Each row is a point on a landscape with many valleys, with its height.
A ball rolls from a point to the lowest of its 5 nearest points, and stops where none of them is lower. Distance is the straight distance between rows; heights are no part of it.
q31 h=353: [115  87  59  64 143  91 163 187 123 171  90 118 158 101]
q821 h=674: [116 161 203 205 120 157  76  88 153  81 176 140  89 186]
q906 h=339: [125 135 141 129 123 133 150 126 123 116 138 118 106 116]
q105 h=498: [140 109  99 117 146 134 119 111 128 170 106 132 193 146]
q488 h=69: [122 114  88  87 129 100 162 166 123 148 113 127 126 103]
q370 h=609: [136 129 130 122 130 144 144 121 120 138 130 129 133 127]
q531 h=84: [126 136 123 118 117 119 152 138 123 120 139 123 100 111]
q164 h=157: [116  98  69  66 136  95 157 163 113 167  97 122 157 117]
q123 h=549: [123  89  79  67 147 123 155 151  93 189  79 117 180 125]
q575 h=26: [128 150 154 154 129 137 105  99 129 130 130 149 155 152]
q58 h=261: [118 128 115 113 113 105 150 161 122 112 131 122  96  98]
q959 h=425: [136 146 159 163 111 146 130 119 137 122 148 128 118 138]
q992 h=616: [117 158 187 196 112 151  83 109 150  89 166 141  93 168]
q618 h=404: [124 150 165 180 108 152 117 115 146 102 155 128 105 157]
q191 h=383: [136 134 125 132 138 138 113 115 129 154 123 148 170 144]
q579 h=367: [123 127 119 134 156 135  87  64 111 144 109 144 182 172]
q587 h=24: [128 108  89  76 145 124 152 137 108 176 104 118 164 128]
q951 h=308: [133 118 118 130 102 119 135 191 139  93 130 116  81  64]
q63 h=673: [120 160 184 202 110 156  84 107 157  79 178 129  80 174]
q150 h=447: [125 114 109 122 146 132 107 100 121 167  97 141 199 156]
q448 h=496: [117 153 210 193 132 148  74  57 149  90 162 135 104 192]
q811 h=466: [127 129 117 102 137 125 154 135 116 151 128 124 133 119]
q367 h=363: [120 129 116 133 101 113 142 172 130 101 134 118  78  79]
q896 h=346: [149 145 191 188 146 136  85  19 130 110 147 150 154 195]
q751 h=325: [142 111 102  81 110 131 150 227 115 109 109 105  77  32]
q21 h=304: [130 150 179 161 138 138  85  47 125 114 146 144 141 175]
q136 h=150: [133 128 102 105 116 105 149 170 131 112 117 120  96  82]
q106 h=183: [136 108  75  72 131 104 164 192 140 141 104 122 128  75]
q195 h=415: [122  96  81  73 145 116 152 148 104 182  97 116 166 125]
q987 h=119: [129 140 143 141 136 132 103  99 131 139 131 158 165 158]
q584 h=237: [148 119 101  99 109 119 153 195 137 111 108 118  95  55]
q405 h=456: [130 105 101  95 150 138 139 129 117 178 105 122 173 134]
q827 h=636: [135 137 143 133 131 144 138 121 131 140 135 130 140 136]
q763 h=68: [118 150 186 186 110 142  94 100 145 102 157 142 113 168]
q691 h=259: [119 106  75  74 137  99 155 165 116 160 103 117 148 108]
q656 h=35: [123 126  95 100 120  98 155 161 127 127 119 121 114  87]
q254 h=393: [115  78  61  54 143  94 169 179 103 181  87 113 175 113]
q327 h=269: [121 146 164 154 137 138  91  71 125 127 133 152 152 168]
q775 h=321: [129 137 146 147 158 137  88  45 111 136 128 149 172 176]
q499 h=412: [133 144 155 156 121 142 129 114 139 126 139 139 139 146]
q872 h=354: [110 133 139 144 112 134 130 145 128  90 157 112  68 111]
q541 h=236: [133 120 107 108 113 116 147 185 140 107 110 113  95  64]
q946 h=470: [134  93  88  85 154 135 147 131 105 190  95 117 183 130]
q144 h=238: [147 111  86  70 122 119 168 213 138 126 100 113 109  51]
q48 h=386: [123 152 200 188 133 139  77  54 138  98 157 143 123 184]
q227 h=283: [146 111 101  75 114 126 157 213 126 112 109 108  87  40]
q10 h=374: [122 152 170 171 113 143 115 110 148 116 144 144 128 154]
q509 h=543: [130 150 171 197 108 163 105 118 157  79 176 124  83 159]
q610 h=141: [127 116  77  87 123 102 155 175 140 134 109 122 123  79]
q997 h=387: [127 139 163 172 108 156 123 123 142  87 165 105  76 133]
q286 h=291: [126 111  96  84 139 114 152 143 117 162 115 121 139 119]
q955 h=569: [113 163 200 194 129 146  70  73 142  84 167 135 104 186]
q358 h=297: [121 137 131 132 115 125 143 143 119 112 145 122  87 108]
q545 h=368: [120 129 126 142 106 119 124 169 135  87 145 113  69  86]
q466 h=552: [140 120 111 117 140 141 137 123 124 160 121 129 167 138]
q406 h=231: [124 103  69  74 136  96 164 183 136 158 102 116 139  91]
q722 h=411: [162 142 150 194 151 134  80   5 123 126 134 155 177 227]
q867 h=437: [128 115 106  90 140 135 155 136 114 165 117 119 149 125]
q262 h=344: [152 142 161 174 152 142  85  19 121 124 139 148 170 199]
q59 h=358: [117 130 121 131 111 123 136 156 124  97 141 118  81  98]
q794 h=233: [124 124 105 102 128 110 156 151 122 138 123 127 115 103]
q957 h=199: [133 115  96 101 118 106 160 187 135 114 107 116 106  64]
q632 h=295: [129 140 165 154 144 132  87  49 121 129 137 146 155 170]
q51 h=355: [130 136 142 146 112 142 141 130 128 106 144 115  94 122]
q735 h=299: [119 149 180 164 130 134  95  72 126 115 134 153 143 173]

Where does a ball stop that starts at each point below?
q144 -> q656
q262 -> q575
q959 -> q531
q827 -> q531
q997 -> q531
q59 -> q656
q466 -> q575
q545 -> q531
q579 -> q575
q896 -> q575
q751 -> q656
q227 -> q656

Call two points neighbours if one is among the 5 nearest of the other. Go from one point of each pair to the other, from neighbour to neighbour, staying as low as possible. Name the highest point that can't be avoided.
q164 and q587 -> q286
q164 and q575 -> q618
q164 and q656 -> q406
q531 and q164 -> q794
q575 and q763 -> q10
